Points on a hilly landscape, in no order, each with its height.
A ball rolls from a point to whichever of its 2 nearest points has the largest drop for the distance, and stops where none of them is lower. Distance is the straight distance between rows; heights are no part of it.
taba height 47.9: [ 99 103 145 101 115 127 181 129 107 124 153 141  96 107 140 124 169  95
 136  94 148 125 128  96 119  85 182 129 127 143 139]
mogi height 27.0: [127 122  65 116 149 116 146 126  96 126 139  73 146  62 133 166 114 122
 166 131 185 121 152 171 106 101 102 173 138  85  94]
Fif height 37.7: [132 128 171  93  84 146 112 180 137  96 144 144 100 158 156 102 105 151
 143 129 110 156 131  91 158 144 114 138 144 178 145]
rok height 21.5: [150 142  40 125 168 125 113 118 100 122 129 100 154  81  93 143 128 149
 158 106 173 122 166 174 107  98 128 168 131  81  97]
noges height 49.5: [143 130 140 103 115 122 177 164 123 116 156 144  97 107 134  89 182 121
 106  54 141 128 144 101 121 101 180 106 142 128 156]
mak height 24.4: [110  72  95 143 123 155 116 147 110  87 191 113 117 142 115 149 128 158
 186 106 188 122  91  57 123  90 154 135 138 172  87]
pim height 28.4: [124  86 126 145 122 180 139 122 115 114 204 114  99 142 157 128 133 158
 165  73 192 101 101  93 107  79 160 103 136 147  86]
mesom height 60.7: [ 82  88 183 113 112 132 187 179 121 112 152 106  88 122 176 145 115  98
 159 130 113  88 101  69 127  96 149 140 121 120 131]
Fav height 51.3: [151 129 147 105 101 146 141 122 109 133 143 153 112 132 128  73 173 135
 111  73 135 128 125 128 116 106 165 102 165 154 139]
Vegev height 52.2: [116 137 184 117 143 104 101 112 157 138  63 156 159 156  64  67 121  94
  88 168  52 138 105 138 161 186 137 140 117 127 167]
suvun height 8.6: [157 124 151 135  91 139 109 119 144 134 136 128 130 128 170 175 134 126
 118 164 147 117  99 140 116 152  33 138 152 138 134]
vadob height 42.6: [161 151  88 115 117 138  83 168 120 106 156 142 154 154 109 115 131 168
 158 118 157 174 148 111 140 112 141 119 143 189  99]
fitok height 20.6: [140 109  87 153 125 143 121 180 121  80 161 112 134 139  94 152 117 156
 183 111 179 152  97  92 114  82 129 126 127 160 118]
lora height 33.4: [127 138  94  88 121 102 121 168 126 105 130  55 114  62 169 148 102 107
 170 179 122 134 167 137 128 124 109 165 152  95  96]
ras height 40.2: [118 136 111 151 204  89 142 142 159  89 117 123  90 139  86 130 112 124
  72 128  72 143 157 119 126 138 104 136 104  53 200]
Zibuk height 68.6: [ 91 107 227 136  97 162 182  75 128 183  91 144 133 140 155 135 146  81
 106 139 128  69  68 104 122 135 142 101 124 130 109]
Lezo height 44.1: [117 138 120 121  99 105  78 111 122 206 107 136 125 125 119 122 108 121
 149 181 148 149 164 147 181 141 139 120  79 175  81]
Kat height 25.1: [105  93 203 158  89 147 139 170 186 108 126 105 129 174 149 134  88 112
 140 166  86  87  80  78 141 158  97 142 147 126 155]
Kone height 66.7: [111 141 212 141 118 158 169  48 115 173  87 167 142 116 141 154 151 107
  97 121 134  76  74 141  98 127 108 112 131 134 120]
toda height 30.6: [117 131  85 103 146  92 142 178 109  97 122  55 133  60 135 163 118 108
 177 158 160 128 150 141 103  98 117 197 134  87 119]
zib height 77.3: [105 104 150 161 104 157  91  50 125 235 109 156 165 158 122 147 123 117
 131 162 157  98 100 126 155 148 117 100 101 173  78]
div height 41.8: [128 149  87 102 109  84 124 152 104 154 111 132  94  96 143 134 132 105
 138 145 142 142 163 148 142 115 160 147 115 139 123]
tabo height 40.1: [149 150 149  90  81 117 118 181 108 111 137 173  87 153 155  82 114 138
 119 132 117 191 144 109 165 155 139 108 129 192 142]
fiz height 65.9: [107 139 142  71 107 103 178 195 125  96 111 121 115 134 126 122 144 115
 116 120 113 151 128 106 139 109 154 166 142 135 173]
siv height 39.1: [142 147  79  91 130  71 150 156 114 112 132 106  73  73 167 125 118 116
 132 150 128 145 168 151 137 127 139 131 120  90 134]
tak height 44.2: [101 122 170 128 128 111 154 128 155 133  72 113 144 122 114 112 130  91
 116 165  66 116 121 141 138 147 138 165 110  92 162]
sidu height 79.2: [111 118 141 166  90 139 107  81 121 218 106 185 126 163 147 156 115 120
 142 138 178 127  96 107 130 111 129  81  88 209  78]
vafop height 48.2: [124 103 151 105  79 126 142 104 115 164 160 103  92  81 186  82 144  84
 124 120 137 105 135 153 142 114 191  85 126 127  92]
gara height 21.7: [ 78 111 146 133 121 143 115 146 130 125 120 100 201 143 123 163 132 124
 182 146 130 104 106  93 118 118 122 168 118 127 118]
zoneb height 23.0: [143 160  85 125 128  77 131 194 115 135 127 190  64 115 154 119 126 119
 120 128 153 205 149 120 159 123 171  88 105 198 143]
vupan height 37.9: [ 80  81 172 156 115 124 137 168 164 113 123  86 135 127 131  95  80  71
 153 171  47 104 127 107 152 148 156 152 135  90 139]
Rido height 82.7: [150 146 123 116 153 153 137 135 159  67 123 138 151 166  80  75 155 177
  94  74  99 118 132 137 132 138 137 148 163 110 169]
Mozur height 21.6: [166 157 137 121 124 117 127 150 140  72 121 128 100 114 142 149 142 155
 100 137 152 132  89 149 101 130  36 142 182 145 168]
fofa height 33.6: [140 162 127  71 130  99 114 132 113 129 111 169 141 152 102  64 173 142
 117 103 111 168 142 152 151 125 164 105 134 164 164]
notef height 28.6: [113 140  47 192 186 124 134 142 128 133 132 150  79 149 133 188  76 156
 139 115 151 160 153 125  97 106  96 127  97  92 118]
vope height 28.9: [ 99  88 151 170 102 169 119  57 133 216 128 127 124 110 191 169  91 109
 130 160 142  74 100 125 135 135 105 100 104 125  57]
Zun height 38.7: [162 160 122 183 149 148 155 141 123  87 115 188 103 174 109 150 135 159
  79  85 164 152  89 124  96 118  81  90 140 158 178]
muk height 34.3: [110 178  64 208 190  98 131  99 110 140 112 153 108 154 123 199  88 156
 101 135 141 159 146 141  91 115  71 123  95  91 148]
Geg height 68.4: [104  84  99 119 120 136 149  87 107 158 147 147 125  95 150 165 175  94
 137 106 202  91  88 104  94  97 194 138  99 179  95]
nulas height 88.5: [129  97 154  70 114 117 127 168 133  60 167  58 137  82 138  84 132 110
 148 145  81 118 167 104 140 141 182 159 158 109 107]
gipa height 32.5: [ 81  92 189 146 102 126 142 171 164 124 109  87 131 146 147 143  77  68
 154 214  69  90  98  87 149 161 117 156 122 105 141]
Retev height 39.9: [119 134 203 136 103 156 144  72 164 134  67 150 161 145 141 149 137 113
  81 163 120  71  74 137 124 163  49 146 149 128 163]
kapal height 73.7: [168 162  62 125 137 115 119 164 114  76 123 119 143  91  94 142 133 155
 147 119 182 172 126 152 108 110  91 149 145 128 134]
Robig height 33.9: [ 90  84 125 196 134 133 120 129 171 149 146 100 131 137 140 142  67 112
 165 176  86  98 136 122 151 159 127 133 105  85 100]
padu height 72.1: [162 146  66 116 126 119  92 177 114  92 112  76 164 104  99 157 116 157
 173 162 169 169 135 141 117 106  98 176 140 145  99]
vurob height 35.2: [132 121 150 138 130 152 113 140 153 119 106 126 177 168 103 126 133 159
 131 142 126 107 104 131 127 156  93 162 139 144 140]
bobo height 17.3: [143 117 125 172 137 136 108 102 160 112 128  99 136 133 157 171 104 134
 117 185 113 115 128 149 106 166  42 149 135 108 133]
zoful height 32.4: [124 129 182 155 114 175 153  97 138 142  72 169 161 175 132 165 136 147
 104 108 136  76  70 134  91 139  63 136 148 145 175]
Delan height 15.9: [154 127 157 132  98 137 102 160 158  82 124 115 112 151 160 162 121 144
  96 166 151 138  76 123 123 124  15 155 176 165 157]
Ginep height 55.9: [133 112 188 125  79 134 152 105 129 154 115 121  90 108 182 121 115  92
 122 158 119 108 108 132 136 137 113  99 135 141 111]
rudaf height 36.6: [135 157 101 129 138 105 151 101 118 121 134 151  63  88 151  99 152 118
  93 109 118 142 160 164 111 135 163  89 125  75 122]
nok height 10.4: [153 112 120 102 123 139 103 140 122  91 122  77 232  91  86 148 144 132
 165 159 164 119 125 140 109 111 104 181 173 149  97]
zep height 4.3: [125 102 183 180 120 132 116 101 160 112 137 125  81 122 155 121  91 122
 101 130  79 105 110 130 127 167  87 100 143 100 136]
pek height 21.1: [124 117 149 142 128 153 150  16 101 207 107 160 189 117 121 133 149 116
 101 104 147  84 117 158 108 114 146 109  94 132  86]
zod height 37.4: [129 151  77 104 141  81  97 134 117 158 131 141 107 125 105  88 114 128
 142 136  96 188 183 149 155 139 170 100 102 123 117]
rikem height 27.6: [126 114 123 133 138 137 110  55 114 207 117 120 193 118 139 157 134 116
 135 129 158  89 112 176 145 125 140 125 109 142  85]
Bupa height 40.3: [138 119 174 137 114 195 125 135 151 118  90 137 195 165 104 146 144 163
 120 121 144  92  65 116 122 131  66 158 172 156 160]
Paza height 46.7: [129 124 141 193 110 160  65  74 155 183 118 149 161 175 108 157 103 151
 118 189 119 132 106 153 141 190  49 119  95 137 117]
zapu height 87.6: [128 111 144  93 130 142 131 162 129  80 170  79 157 127 124  83 157 141
 156  96 111 122 144  91 132 110 186 154 144 106 101]
gudaf height 53.0: [143  92 164 130 104 188 123 157 142  86 189  97  97 148 154  78 135 187
 136  94 109 107 151 105 126 127 138 107 163 116 124]
zuv height 64.4: [103 139 139  65 134  89 174 167 134 145 109 146 114 135 105 120 156  75
 110 139  94 163 153 105 155 134 171 150 118 130 174]
Rures height 41.0: [125 131 102 128 101  88 107 126 117 196  93 114 120 104 171 206  84  99
 134 182 194 131 121 148 126 127  63 145 120 178  93]
Sila height 16.1: [164 125 162 166 135  93  86  95 143 136 126 119 109 120 126 125  89 123
  77 153  77 138 137 163 123 164  74  94 136 106 138]
Morod height 62.4: [ 86 105 125 155 131 131 182 190 138 130 166  98  65 124 173 164 100 124
 160 109 132 104 121  60 128  95 153 138 111 102 119]
rur height 16.2: [130 111  88 147 141 155  88  92 127 144 182  92 145 128 120 103 113 166
 145 110 140 122 177 146 143 142 159 112 110 120  58]
nep height 44.9: [119 120 123 119 100  97 121 133 126 148 134  91 103 100 148 121 103 110
 136 161  99 116 153 127 151 135 165 145  92 111 110]
vibem height 67.3: [141 138 114  74 132 120 154 196 138  67 151 125 109 133 101 119 152 123
 127 102 130 173 146 103 138 100 161 149 155 116 167]
sude height 37.0: [151 164 148  78  87 121 104 140 116 124 125 194 104 144 128  52 140 137
 105 119 114 182 118 135 149 128 146  82 138 190 140]
dalo height 75.1: [100 110 184 172 118 161 108  80 146 221 105 157 163 174 120 137  99 111
 137 156 104  98  90  98 149 155 136 103 101 139 106]
mesam height 26.3: [103 105 160 131  93 155 141 180 150 113 135 100 166 141 147 152 122 129
 180 161 149  98  97  85 120 114  90 167 142 171 129]
gufub height 36.3: [146 165  57  52 119  66 122 147  96 108 121  80 111  69 170 138 105  95
 156 168 146 153 172 153 147 130 132 149 138 111  99]
zasa height 26.4: [147 164  78 108 142  70 151 195 116 106 100 187  94 135 106 124 129 115
  89 128 148 207 134 147 127 123 137 105 124 183 176]
zevi height 24.5: [132 124  82 160 181 152 175  94 121 128 131 186 155 125  77 180 158 114
 114  51 160 120 151 105 102 112 164 107 123 100 142]
Kur height 35.0: [ 97 117 103 145 181  98 142 145 162 111 124 131  81 159  94 122 112 115
 116 146  62 150 171 116 149 141 148 130  98  71 162]
Poto height 57.5: [138 130 143 134 154 173 136  74 148 116  95 136 201 143 103 122 153 156
  91 102 121  70 110 162 110 149 102 157 141  85 164]
Riri height 28.7: [ 86 114  90 152 148 122 135 148 143 163 130 131  89 154 119 140 107 126
 159 143 100 141 162 112 144 133 132 128  79  96 131]
seg height 31.2: [137 129 125 111 157 138 168 125 126 125 133 164 144 143  69 118 179 129
 109  56 130 128 156 127 121 107 164 108 132 127 180]
larov height 90.7: [128 110 134 111 142 137 162 133 127  94 155  51 143  71 157 136 130 123
 159 139 126  79 134 152 107 131 120 165 149  57 120]
zuso height 72.7: [102  86 218 155  89 164 118 109 159 196  95 154 143 161 133 136 136 119
 137 163 117  80  69  92 137 149 113 116 127 173 117]
veron height 70.5: [131 138  70 109 132 107 123 226 124  72 120  92 135 118 102 164 103 144
 190 161 159 175 146  89 135  93 123 181 130 150 111]
mema height 41.7: [ 87  92  84 130 144 123 144 119 106 148 179 107 108 104 136 130 152 117
 158  96 155 113 151 110 117  94 202 131 105 100  94]
Nasur height 29.0: [120 157 155 178 120 129 180  97 114 110 113 172 105 126 168 174 114 129
  83 118 159 127  89 141  83 125  77 106 137 119 159]
pefe height 49.4: [116  97 167 154 132 168 158 162 143  85 189 120 112 156 143 102 149 154
 149  79  89  86 116  83 131 118 161 118 149 104 138]
befo height 46.2: [165 161  75 116 115 135  55 146 120 116 162 138 116 145 133  86 113 178
 146 132 141 184 160 149 146 142 109  97 157 175  76]
zogi height 30.3: [109 108 157 132  72 141 120 193 151 124 137 105 112 147 180 168  99 140
 178 185 148 142 102  73 144 114  84 176 153 184 125]
fimu height 65.4: [123 107  90 141 122 133 148 155  99 128 148 109  95  97 156 170 120 120
 147 124 196 121 100 107 108  60 146 131 121 147 112]
toti height 48.4: [114 149 181  88 116  92 127 140 148 138  53 130 141 141 103 107 121  74
 102 197  81 141  95 128 154 170 122 159 118 141 177]
poku height 40.8: [126 155 107  80 150  79 101 125 130 143 117 151 112 137  82  80 114  94
 146 170  55 186 177 129 180 164 187 127 102 127 117]
pul height 80.3: [162 143 118 101 130 137 116 135 135  69 151 126 125 140  90  51 160 165
 108  79  84 137 153 141 127 127 141 113 163 100 135]
Buv height 85.0: [147 119 142 124 153 172 134 157 140  69 138 127 165 163  79  93 172 174
 137  70 143 111 100 110 116  96 136 146 155 124 156]
pudu height 43.6: [136 184 102 154 177  94 121 114 115 142  80 184 142 174  81 169 122 143
  56 130 129 194 124 164 126 146  96 127  98 160 174]
pirep height 42.3: [ 89  88 151 128 122 109 143 133 132 155 122  76 136  87 131 106  94  73
 156 168  83  95 142 124 141 135 183 150 107  87 112]
puzet height 70.4: [ 84  86 224 129  98 169 150 119 127 172 118 129 139 160 139 125 146  80
 150 144 106  79  63  86 138 124 163 119 110 141 120]
tir height 39.8: [ 84  77 155 197 131 162 114 127 160 151 155 119 139 161 120 112  77 125
 168 145  61  88 116  86 143 158 162 114 107  92 102]
ruzud height 33.8: [ 86 103 124 156  99 133 124  88 121 217  86 149 115 128 187 205  87 106
 129 170 176  87  92 112 143 118  96 113  90 154  65]
nodeb height 39.7: [151 152  91  66 126 120  83 160  92 114 146 133 173 124  90  79 167 141
 159  92 149 177 146 119 132 108 184 135 128 186 109]
mozo height 75.7: [175 158  76  99 159 136 129 125 105  71 129 114 137  90 111 118 149 182
 110  99 158 142 145 177 112 121  95 138 164  87 150]
dulus height 26.2: [124  94 110 168 131 135 100 135 158 130 143  77 143 130 152 153  82 143
 168 169 100 112 134 149 125 168  87 170 129  84 116]
famel height 38.9: [ 87 109  78 121 176 131 148 146 129 106 168  94 122 105 124 144 115 130
 173 103 162 120 158 108 123  80 164 142 119  75  80]
Tulil height 37.8: [109 119 118 165  95 126 101  98 125 222  75 137 152 130 162 202  91 113
 135 192 176 122 110 134 131 137  71 126 102 189  96]
ded height 35.9: [117 100 102 140 150 153 154 160 118  90 183  75 122 105 146 147 120 149
 169  96 161 102 131 103 103  83 142 147 151  83 117]
reton height 32.6: [117 117 120 154 133 163 135 137 129 123 170 133 115 134 142 146 137 153
 149  88 162  99 107 108 104  95 129 119 142  97 115]
Rade height 50.6: [175 137  96 124 133 123  42 149 147  97 165 100 119 152 130  97  93 161
 141 169  93 182 167 133 140 175  94 111 146 152  89]
zor height 15.2: [119 128 124 152 147 169 134  41  93 176 137 165 169 129 118 120 162 136
 117  70 149  91 134 141 111 110 168  80 105 131 108]
Doso height 15.5: [162 144  85 168 141 145 132 164 124  93 146 148  87 152 118 159 113 158
 155  96 166 152 102 108 111 100 102 122 126 138 146]
lovi height 38.0: [121 128 114 121 145 118 181 103 129 145 131 121  99 110 127 115 141 108
 115 112 107 127 158 149 128 110 151 121 112  66 131]
paz height 66.9: [118 100 108 146 113 133 125 116  96 151 131 139 131  97 152 179 129 125
 144 127 217  99  75 104 109  84 138 116 104 180  89]
romip height 19.9: [173 121 118  58  96 147  96 131 105 105 153  92 175  78 154 105 175 129
 149 132 166 136 135 142 121 107 130 122 179 181  84]
mabib height 34.5: [115 150 133 118 155 127 173 110 141 141 109 161 110 139 104 107 161 112
  81  89 106 143 152 128 135 114 148 104 114 105 170]
vokil height 63.9: [ 88 118  94 147 142 117 174 162 116 135 136 120  80 101 155 174 113  93
 159 105 158 121 122  82 109  83 145 156  95 115 114]
zif height 27.8: [129 139 110 134 149 136 189 110 122 124 120 163 150 126 104 166 180 111
 104  61 159 119 111 100 100 106 148 114 122 149 149]
Vog height 33.2: [175 152 125 125 126 106 146 130 112  93 160 131  62 105 147  84 131 140
  82 100 104 135 159 155 106 140 142  83 150  87 160]
rufit height 28.5: [110 139 101 130 151 139 130 146 132 127 116 138 172 163  93 141 128 139
 143 117 136 124 135 122 138 137 123 155 118 113 142]
robis height 46.1: [ 93  77 150  93 104 125 146 117  88 159 172 121  95 105 178 102 158  93
 139 121 154 110 129 107 147  89 190 104 124 168  95]
puzef height 62.9: [112 152 149  97 143  88 171 121 138 156  82 147  84 113 109 106 138  47
  95 141  73 149 161 118 143 154 183 117 107  88 159]
raran height 50.9: [154 169 139 102 120 125  84 136 135  97 110 178 132 187  98 107 132 176
  86 125 128 173 113 147 131 162  71 117 156 195 169]
Bobaf height 54.6: [171 169 116 121 133 115  76 106 114 127 104 162 156 160 106 152 135 164
  93 123 151 166 103 175 112 154  56 108 144 181 157]
naka height 22.3: [111 136  74 160 145 127 113 164 130 123 125 129  80 150 130 154  89 150
 163 130 147 149 143 113 124 122 115 148 103 113 129]
piv height 44.6: [ 99 129  91 123 123  83 110 114  98 190 100 113 131 104 129 158 110 107
 157 153 168 139 153 142 150 126 147 142  86 162  92]
tup height 78.1: [176 145  91 105 143 132 103 116 119  87 154 110 122 117 124  82 150 172
 120 101 126 131 176 171 122 142 136 106 158  96 121]
Siz height 45.0: [134 127 208 115 122 118 139  77 150 140  70 132 156 104 124 122 143  87
  61 171  88  93  99 155 122 168  72 137 132 112 170]
Nezok height 40.4: [140 127 103 175 116 158  57  72 149 206 118 163 202 182 108 151 111 157
 139 149 148 123 127 163 142 168  87 126 103 152  95]
vuma height 58.7: [114  97 171 121  96 134 171 124 129 130 145  97 103 109 186 128 116 108
 152 122 115  79 129 113 109 121 129 131 139 100 118]
kide height 58.6: [120 126 184 162 144 122 136  68 144 153  82 150 128 120  86  91 128  62
  86 124  53 112 117 156 134 162 135 116 102  79 152]
pilom height 61.7: [122 115 164 132 127 181 143  83 136 134 118 127 197 130 137 150 150 149
 132  97 128  42  79 136  95 128 102 144 163  89 141]
depi height 34.2: [102 117  92 153 176 142 143 131 144 127 130 103 178 137  96 154 125 137
 155 133 115 100 146 114 124 138 135 170 111  57 145]
sisen height 14.5: [129 145  98 146 136 122 127 149 110 133 158 142  67 136 143  90 120 155
 134 101 129 149 150 117 142 116 166  93 121 111 123]
lona height 30.0: [175 170 103  94 122  90 121 156 100 129  92 199 142 148 104 113 158 130
 105 107 142 184 129 152 132 135 147 114 121 206 160]
Nisim height 68.8: [124 136  69 104 151 117 142 221 136  66 137 119 114 127  92 132 122 147
 158 111 129 194 162  96 138 104 149 159 137 132 139]
mimog height 40.7: [129 137  93 101 127  97  87 107  96 196 110 137 134 123  97  85 130 120
 148 155 117 173 177 156 178 133 188 115  84 159  90]
fof height 89.5: [115 107 155 107 119 128 158 165 149  65 141  62 140  82 146  99 135 115
 131 124  84  77 136 114 123 127 148 174 164  72 132]
risul height 43.0: [151 158 102 154 173 133 120 147 128  72 136 177  92 172  94 119 146 180
  77  72 153 170 121 140 113 121 105  93 131 135 173]
lugi height 24.9: [142 138  45 149 160 133  56 112 125 118 165  92 137 133 117 109  97 180
 158 139 132 157 201 149 137 149 146 123 121 121  76]
liri height 48.9: [156 134 135 102 106 122  55 111 150 123 133 114 146 130 135  81 121 138
 132 164  82 160 160 153 156 171 117 105 145 151 107]
suma height 55.8: [130 143 195 147 136 135 110  70 134 161  65 178 145 153  81 101 130  79
  99 136  88 138 123 145 151 174 134 106 114 124 150]
memeg height 28.8: [166 175 122 134 144  58 120 115 102 108 157 134  68 102 149 113 101 136
  63 134  96 161 146 178 128 124 109  67 134  96 149]
lebeg height 16.3: [114 112 115 115 146 142 123 169 119  92 121  83 230 137  77 158 143 126
 181 141 159 128  94 110 102 113 129 199 132 125 126]
Givup height 44.7: [132 144 141  93 136  83  62 126 145 120 116 136 134 133  90  76 111 118
 111 159  58 172 157 158 157 173 144 127 128 132 146]
Suded height 19.5: [122 158  92 153 130  98 117 172 109 126 155 161  50 133 149 120  98 139
 115 134 149 187 170 113 145 130 148 109 104 149 144]
leta height 25.0: [171 152 161 113 108 137 152 153 119  85 117 160  98 126 157 109 150 135
  82 109 160 140  96 135 106 114  90 124 170 170 168]
Zake height 33.7: [127 121 118 141 129 157  86  77 128 187 125 122 219 138 118 149 138 140
 158 160 157 104 121 154 135 152 103 147 116 142  86]
tosaz height 23.7: [159 172 154 139 135  67 125 101 105 114 100 138  93 108 127 149 107 117
  58 150  97 149 133 152 126 153  86  81 115 106 160]
Duka height 46.8: [155 172 112 128 135 101  98 152 113 103 128 181  84 165 119 110 139 167
  89 113 134 186 129 150 134 142 108  96 141 157 170]
gines height 52.8: [154 160 153  94 158 120 127  72 136  98  82 117 171 103 106 114 150 128
  70 114 103  87 119 171 119 150  96 166 139  86 180]
kad height 32.7: [147 148  60 111 164 114  88 157 130 108 155 110 117 142 100  95 122 166
 139 122 104 179 198 146 147 145 165 126 118 104 119]
fak height 6.4: [139 110 129 149 132 148 118  71 110 164 142 119 138 140 135 104 128 151
 136 106 133 112 144 151 123 137 158  90 114 113 101]
libi height 22.8: [136 125 164 164 121 163 145  99 130 127 123 163  87 149 154 148 127 155
 108 101 143  96  97 128 106 132  74 103 139 127 137]
Befas height 53.2: [137 110 167  82  76 110 133  93 134 178 111  93 114  68 176 124 138  65
 128 177 133 114 133 159 138 129 122 129 138 143  87]
Dotas height 50.8: [151 117 171  81  79 108 142  69 124 171 133  93 121  52 167  89 156  72
 119 132 104  97 136 180 146 146 164 100 138 126 102]
Pag height 45.2: [100  83 139 177 138 162 150 134 167 118 170 110 139 151 125 112 105 139
 160 103  78  73 115  98 120 136 148 128 139  67 130]
tev height 39.6: [ 94 118 121 138 161 122 153 124 140 171  91 103 170 130 108 124 112 106
 134 154  85 103 143 138 134 140 145 170  88  61 152]
fike height 14.3: [138 140  72 123 175 131 131 113 100 133 126 127 171 108  60 152 162 145
 154  90 173 133 138 143 110  90 154 142 110 107 133]
Namef height 39.2: [132 186  94 187 175  96 103 110 118 133 120 162 124 171  99 166  84 157
  82 128 126 187 142 142 120 137  77 121  82 127 160]
doke height 55.5: [159 140 165  41  93 109 121 152 121  92 139 129 128 100 153  51 157 119
 122 113  87 145 155 132 152 131 183 102 168 156 107]
lilu height 20.3: [155 149 117 135 103 124 155 174 109 106 127 145 105 127 127 133 138 154
 129  79 169 147  99 115 109  96 117 119 146 160 148]
zitaz height 19.8: [121 136  88 135 179 146 148  81 110 171 117 158 185 125  60 163 165 134
 122  70 147 114 151 135 114 119 171 146 101 122 146]
Bemuk height 61.1: [123 134 145 151 163  94 149  75 139 140 108 150  89  93 103 104 134  61
 102 132  60 153 163 156 128 155 165 107 102  73 155]
lol height 16.0: [157 103 130  79 102 177  94 120 112  88 159  63 203  91 130 128 172 145
 170 133 170 123 126 120 110 101 107 162 173 169  66]
Kuren height 34.1: [131 127 147 113  87 133 117 211 131 104 138 128  91 152 154 137  86 141
 167 137 147 172 115  71 158 114 115 144 139 207 117]
Kunid height 86.6: [121 130 133  69 149 147 143 154 132  56 144  95 157 137  87 100 178 150
 129  84 120 105 143  97 118 108 168 153 164 120 145]
zipif height 38.4: [152 177 105  95 176  82 107 139 133  85 118 156 124 156  82  82 138 162
  82 112  78 176 156 148 137 136 137 115 133 117 176]
namev height 34.0: [119 158 149 182 133 130 194 147 119  86 127 183  64 162 147 185 124 137
  66  99 143 155  75 123  93 107  87 104 125 148 169]
dife height 64.5: [109 110 174 128 117 154 156  70 117 160 121 126 180 118 146 157 152 111
 141 121 136  60  82 134 103 112 122 136 127 130 122]
Kileb height 44.0: [ 80  73  99 129 124 112 129 124  90 153 181 118  95 105 168 139 122 105
 149 115 186 106 137 103 148  88 196 117  94 150  77]
zasu height 37.1: [161 159 105  46 121 103  99 121  95 136 124 137 182 119  97  79 175 130
 144 105 121 160 167 162 148 124 172 122 133 157 110]
lukel height 49.0: [149 179 169 121 153  95 133  50 126 138  67 140 160 103 111 139 141 109
  50 153  92 125 129 181 114 161  87 139 115  95 163]
zes height 53.4: [152 118 178  80  85 143 123 123 120 118 170 107 133 115 137  67 173 149
 125  95 121 113 139 113 130 128 172 101 168 143 108]
fef height 14.9: [122  93 202 179 108 163 155 125 173 114 139 131 101 148 143 126 104 113
 110 123  84  83  86  97 114 148 105 114 126  96 154]
rabot height 14.6: [118 116 175 165  86 188 132  89 141 148 131 138 102 139 193 147 106 134
 116 122 135  73  87 117 102 144  96  88 148 125 101]
mafo height 22.5: [106  95 135 195  97 175 110  90 171 183 139 131 105 139 215 173 101 142
 132 140 133  85  87 114 129 136  85  88 122 119  83]
nafum height 42.5: [145 162  95 117 182  76 122 121 143  70 132 123 104 117 107 100 147 145
  59 124  83 151 145 154 124 120 111 128 126  72 182]

Call two points neighbours if one is among the 2 nearest of the other. Go from one point of each pair to the other, from neighbour to neighbour, staying as low as possible. Name the highest point that can't be avoided.
zod and fike: piv
nok and fofa: tabo
sisen and fike: lovi
zoful and rufit: Bupa
zep and sisen: rudaf
suvun and Doso: leta
